Each row is a point on a tangle of strands that fork, close into loops and nearly touch. The rows are in no order.
Two points are linked if the straight distance between their rows is under 47.5. Some points are linked to none.
lomo: [ 12  -3  12  25  -4  -2 -23 -28  -4 -18  -8   3  21 -18 -16  -5  -1   5
 -17   3  21]
savem: [ 11  -5   1 -15  -2 -28  18 -11   8  -2  -2   4  19 -21   8  12  -7 -11
  18  -7  13]
lal: [ -7   7   4  18  -2 -21  16  32 -20 -30  19 -20  -7   0   7  20  18 -22
  25 -10 -23]
zofi: [ 12  -7  12 -23   9 -19   1 -15  -5   1   5  -1  30 -13   5  16  13 -23
   8  -4  12]
Bofu: [ 13  -2  -1  25   2  -5 -27 -37  14 -13 -14  -4  10 -14 -21 -11 -21  16
 -22  12  18]
Mokef: [-30  -1  10 -29  30  22  -5  -5 -13  29   5 -11 -22   5 -19   4  13 -38
  28   5   2]
ruvoz: [ 22  -5   5   1   6 -12 -23  -1 -24  -7  12   8  29  -2  -2  -5  27 -10
  -2 -17  16]
muzo: [ 15  -1 -11  19  10  -5 -14 -21  10  35  -1 -18 -14  25  -8 -21 -34  24
 -17  16  -5]
Teba: [ 25  -1 -22  13  -4   1 -12 -19   1  -6 -12  21  -4  16 -13 -10 -30  31
  15   2   2]
Koruk: [-29   3   0 -25  33   9 -11  -4 -22  12  17 -11 -16  20 -30  13  13 -29
  23  -6  -8]
bod: [ 25  10 -14  -3 -14 -34   5 -28  -4  -1  10  24  24  -4   9   7  -7  28
   7  -5 -13]
tigu: [-24  -6  12   4  -3  34  -2 -25  42  12 -24 -14 -25 -15 -25 -17  -3   8
 -32  -2  38]
sarev: [ -7  16  -5   6   4 -21  11  21 -18 -32  40 -20  -2   2  -6  26  23 -22
  22 -20 -13]
kena: [-22   4  10 -30   9  -9  16   9  -8  -9  16 -26 -11   1   1  19   7 -47
  14  -1 -15]
Murut: [  7 -10  -4   7  11  27  -6  13  -4  -2  -8  17  10  -3  -5 -11   6 -14
  11  -6  15]
Danip: [-36  -2  15 -36  12  19  16   5  -5  18   4 -18 -29   6  -5   1   8 -35
  14  -2   4]
rozo: [  1  -8   1  38  13  36 -33  -3  18  18 -18   1  10  -1 -12 -18 -17  16
 -33  10  -1]
mimed: [  0   6 -27  13 -11  25  16  24  10   4  -3  24 -27  22   1 -24 -25  34
   8  11 -15]
runiv: [ 20   7  -4  -6  -7 -40  14 -15  -6  -3  13  20  33 -19  19  10   2  14
   1  -6  -4]
Mele: [-11 -12  22   4   6  31 -34 -20  -1   2 -17   2   9 -14 -14  -8  21 -17
 -20  18  19]
lenuf: [-24 -12  15  -6  -2  29  -7 -30  17   9 -27 -10 -23 -15 -25 -10   2  -8
 -14   3  45]
veges: [ 13  13   0  22 -18 -28  12  29 -30 -31  30  10   1   3  15  11  25   4
  24 -10 -16]
tena: [ 20  10   5  -9  -5 -31  12   7 -15  -9  23   3  28 -14  22   9  13  -7
   5 -12  -8]
lafe: [-17 -13  10 -38   6  13  19   3  13   7 -11  -9 -13  -7   0  -4   6 -32
  -1 -10  33]
rap: [-12   2  -1  -5  -7  16  22  41   2 -10  -7   0 -14 -10  17  -8   0 -26
  13  -7  -1]
puzam: [ 17  -1  -7  22   2  22 -28  13 -20  -8   1  32  16   4  -1 -15  10  14
  -2  -3  10]
fidov: [ 18  -3 -13  23   8  22 -21   1  -3   5 -12  28  18   3 -12 -14 -11  27
  -4   3   1]
Zal: [  1 -15   5 -24   6 -11  -1 -25  30  10 -30 -10  -1 -17  -4  -6 -17   0
 -18  -1  35]
Nupur: [ -2 -10   7  -2   4   5 -13 -30  31   8 -33 -13  -5 -16 -10 -10 -16   1
 -31   6  33]
pag: [ -8   4  16  39 -18 -51  20  19 -11 -17  12 -41   1  -6   8  36  24  -4
  20  -7 -21]
tas: [ 15  -9  14   9   4  -2 -29 -21 -16 -12   5   7  27 -13 -11  -2  21 -11
 -14  -7  30]
mafu: [  6  -8   7 -26  -1 -22  11 -25  17   5 -20  -1  10 -21   1   8  -8 -16
  -1  -4  25]
vubu: [  4  10   3  25  -8 -16  13  35 -16 -28  16  -4 -12  -5  10  10  11  -7
  31  -1 -15]
Rilu: [  6   1 -24  26  -2  39   1  18   6  11 -12  33 -11  21   1 -20 -24  30
   6   1 -10]
lasud: [  8  -2   0  35   5  -8 -29 -35  14  -2 -13 -19  -3  -1 -18 -17 -30  24
 -28  17   6]
fug: [ 14   3   0  13   4  18 -18  32 -36 -11  19  30  18   4  12  -6  18   8
   2  -8  -3]
Tane: [ 14   6 -27   5 -26 -12  22  -7   7 -16   2  29 -14   9   7  -2 -18  29
  27  14 -14]
lon: [ 15   2 -23   8  12   1  -9  -4  15  34  -3  -5  -5  27   7 -16 -35  28
 -21  14 -22]
nasan: [ 13   7 -23  -6   9 -11   7 -12  11  28   9  -7 -14  35  13 -13 -33  30
 -15  24 -26]
zed: [-13   2  17  17 -10 -39  16  26  -1 -13   7 -48  -1   5   2  39  27 -22
   9  -7 -30]
bon: [-29   9   2 -24  13 -13   9   3 -12 -13  23 -29 -11  13 -18  35  13 -36
  18 -11 -28]
sotot: [-24   9  12  -2   4 -27  12  17  -6 -18  17 -41  -9   5  -3  38  22 -34
  16 -13 -36]
Tebu: [  0   6  18  31 -36 -49  26  18 -20 -11   9 -19   3  -5  14  24  27  12
  23   6 -29]
guton: [ 18   0 -18   7   9   2 -16  -3   8  17  -6  16   8  12   3 -12 -31  32
 -19  17 -19]
rarus: [ 15   9   1  -7  11 -20 -18  10 -32  -4  34   3  25   9  -6  13  27 -12
  -5 -32  17]
rano: [ 24  -2 -14  -3  -9 -24  -2 -34   6   2  -2  18  18   0  -1   4 -22  32
   5   9   0]
Luzog: [ -6 -11   5  24   9  46 -28  -5  16  22 -18  10  15   1 -12  -8   0   0
 -29   7   3]
kabe: [ -9  -9  11 -31  11   0   7  -7  -3   4  -7  -7  -5  -6  -9   1   7 -36
  20   0  21]
befur: [  1 -14  22  -5   7  10 -32 -22  -5   5 -17   0  27 -12  -1  -4  18 -15
 -30  12  10]
remuv: [-11 -12   4  -3   8  26   0   1  24  17 -26   5   5  -6  -5 -17  -7  -1
 -20  -6  24]
suk: [ 19   3  -7  29   7  -6 -28 -29   5  12  -3 -18  -4  17 -13 -17 -34  29
 -24  16  -4]
papu: [-38  -2  22 -31 -13  13  41  32  22  -7   0 -29 -30 -13  20  -7   9  -1
  -5 -14  20]
dola: [-33  -4  20 -42  16  -7  17   0  -1  15   9 -23 -26   6  -2   7   5 -40
   9  10 -11]
ris: [  8   5   0  -5  -9 -20  16  18  -7 -14   9   7  11 -18  23   4   3  -3
  17   2 -13]
refu: [  0  -2   2  -9  -6  -3  19  23   1 -11  -8   4   3 -13  18  -5  -2 -18
  12   1  -4]
zira: [ 10  14  -6  17 -49 -30  36  -4 -17 -20   7  15  -4   1  11  20  16  26
  32  19 -34]
Roram: [ -9  -5  -6  -7  -8  19  24  36  13  -7  -7   5 -23 -10   8 -12  -9 -10
  12 -16  19]
kefam: [  9  10   3  27 -44 -33  23  13 -23 -18  14   8  -2  -4  23  21  29  21
  34  11 -31]
Popud: [ -3  17  -1 -10  12 -25   4   6 -20 -21  45 -14  -1  16 -18  29  26 -26
  19 -40  -6]
mev: [  4  16  -2  -3  13 -11 -11  14 -32 -17  40  -1   7  15  -9   9  25 -25
   8 -30   2]
Nudob: [-31  -8   9 -26  -1  49  23  21  11  19   0  -1 -25  -7  -2 -11  12 -17
   9 -20  36]
gul: [  4  -4 -21  23  11  30 -15   7   8  12 -16  23  -5  16 -10 -17 -25  29
  -7   4   5]
Fite: [-37  -8  12 -34   8  39  21  15   5  26   4 -10 -30   6  -7  -9  14 -29
  14  -6  24]
rut: [  0 -12   9 -22  16  -5  -4  -7  -6   0   6  -4  11   0  -5   8  19 -32
  15  -7  20]
soz: [  4  14 -13  -3 -17  -8   9  13  11   6  -7   5 -10   9  31  -7 -21  27
 -20  22 -51]
fak: [ 14  16  -1  14  -7  -4  -4  36 -32 -20  27  22   5  -2  20   1  26   7
  12  -2 -12]
Veze: [ 12  12 -10   6 -49 -20  29  -7   2 -20   6  17 -18   0  14  11  -8  25
  34  17 -25]
Fetaz: [  2   7 -13   8  -6   9   8  26  11   6 -15  13  -1  -1  32  -4 -21  20
 -19  14 -38]
tegel: [-15  -5   6  -1  10  18  -8 -26  36  19 -21 -24 -14 -10 -16 -18 -13  12
 -45  -3  34]
fet: [ 18   5 -32   0 -13   4   4 -19   0  -5   4  23 -16  30  -6  -5 -22  36
  21  14 -13]
pafar: [ 17  -4   3   5   8  -3 -31 -12   0   8 -13   4  34  -4  12 -12  -4  18
 -41   6  -5]
Tebi: [  7  16 -22  -7 -11  -9  12  -1  13  15   1   1 -10  17  20  -4 -33  34
 -13  20 -36]
zis: [ 21  -5 -18  11   0 -12 -18 -30  -2 -10 -10  16  14   0  -8  -3 -17  32
   7   2  15]
guno: [-30   8  -5 -28  23  -3 -10  -1 -22 -15  21 -17 -18  21 -26  31  12 -24
  21 -14 -20]
Fut: [-22  -5   0 -10  -9  43  29  31  14   2  -5   8 -31  -7   1 -10   0 -17
  19 -13  27]
gabik: [ 11  -7  10  23   7  14 -36 -14   6   4 -17   5  21  -8  -2 -13 -11  16
 -42   8  -1]
nuson: [ 12   4 -15   0   7  10  -8  10   5   9 -13  21  14   6  14 -11 -16  19
 -24  11 -23]
muto: [-15 -12  15   9   2  54 -21 -16  11  22 -23   6   1  -7 -15 -15  13 -13
 -28  13  10]
Zokuf: [ 15  -6   9 -14   7 -14 -17 -12   1   6 -11   7  42 -14  16   6   4  -1
 -29   5  -1]
rit: [-19 -13  10 -43   7  19  14  -7  29  18 -22  -6 -10 -13   1 -12  -2 -10
 -19 -11  35]

How many points has the smallest loop of links through each point below? Write 0 if it is on no loop.
Mokef | 7
tena | 26
soz | 7
sarev | 0

A fork is a point with three links, a tip a point with one. Leave the first point through the second and follow the links. Name the first fork or tip that comes.
rarus / ruvoz | lon
Nupur / Zal | rit
zed / pag | Danip
lal / vubu | mimed
Zokuf / pafar | befur

Name the points in between on the shortest way along the links from the first point to the second, in order.
tegel / kabe | Nupur > Zal > mafu > savem > zofi > rut
fidov / mev | puzam > fug > fak > veges > vubu > lal > sarev > Popud
lasud / vubu | Bofu > lomo > tas > ruvoz > rarus > mev > Popud > sarev > lal
tena / Mokef | ris > refu > rap > Roram > Fut > Nudob > Fite > Danip
Koruk / zis | guno > bon > sotot > zed > pag > Tebu > kefam > zira > Veze > Tane > fet > Teba
Bofu / soz | lasud > suk > muzo > lon > nasan > Tebi
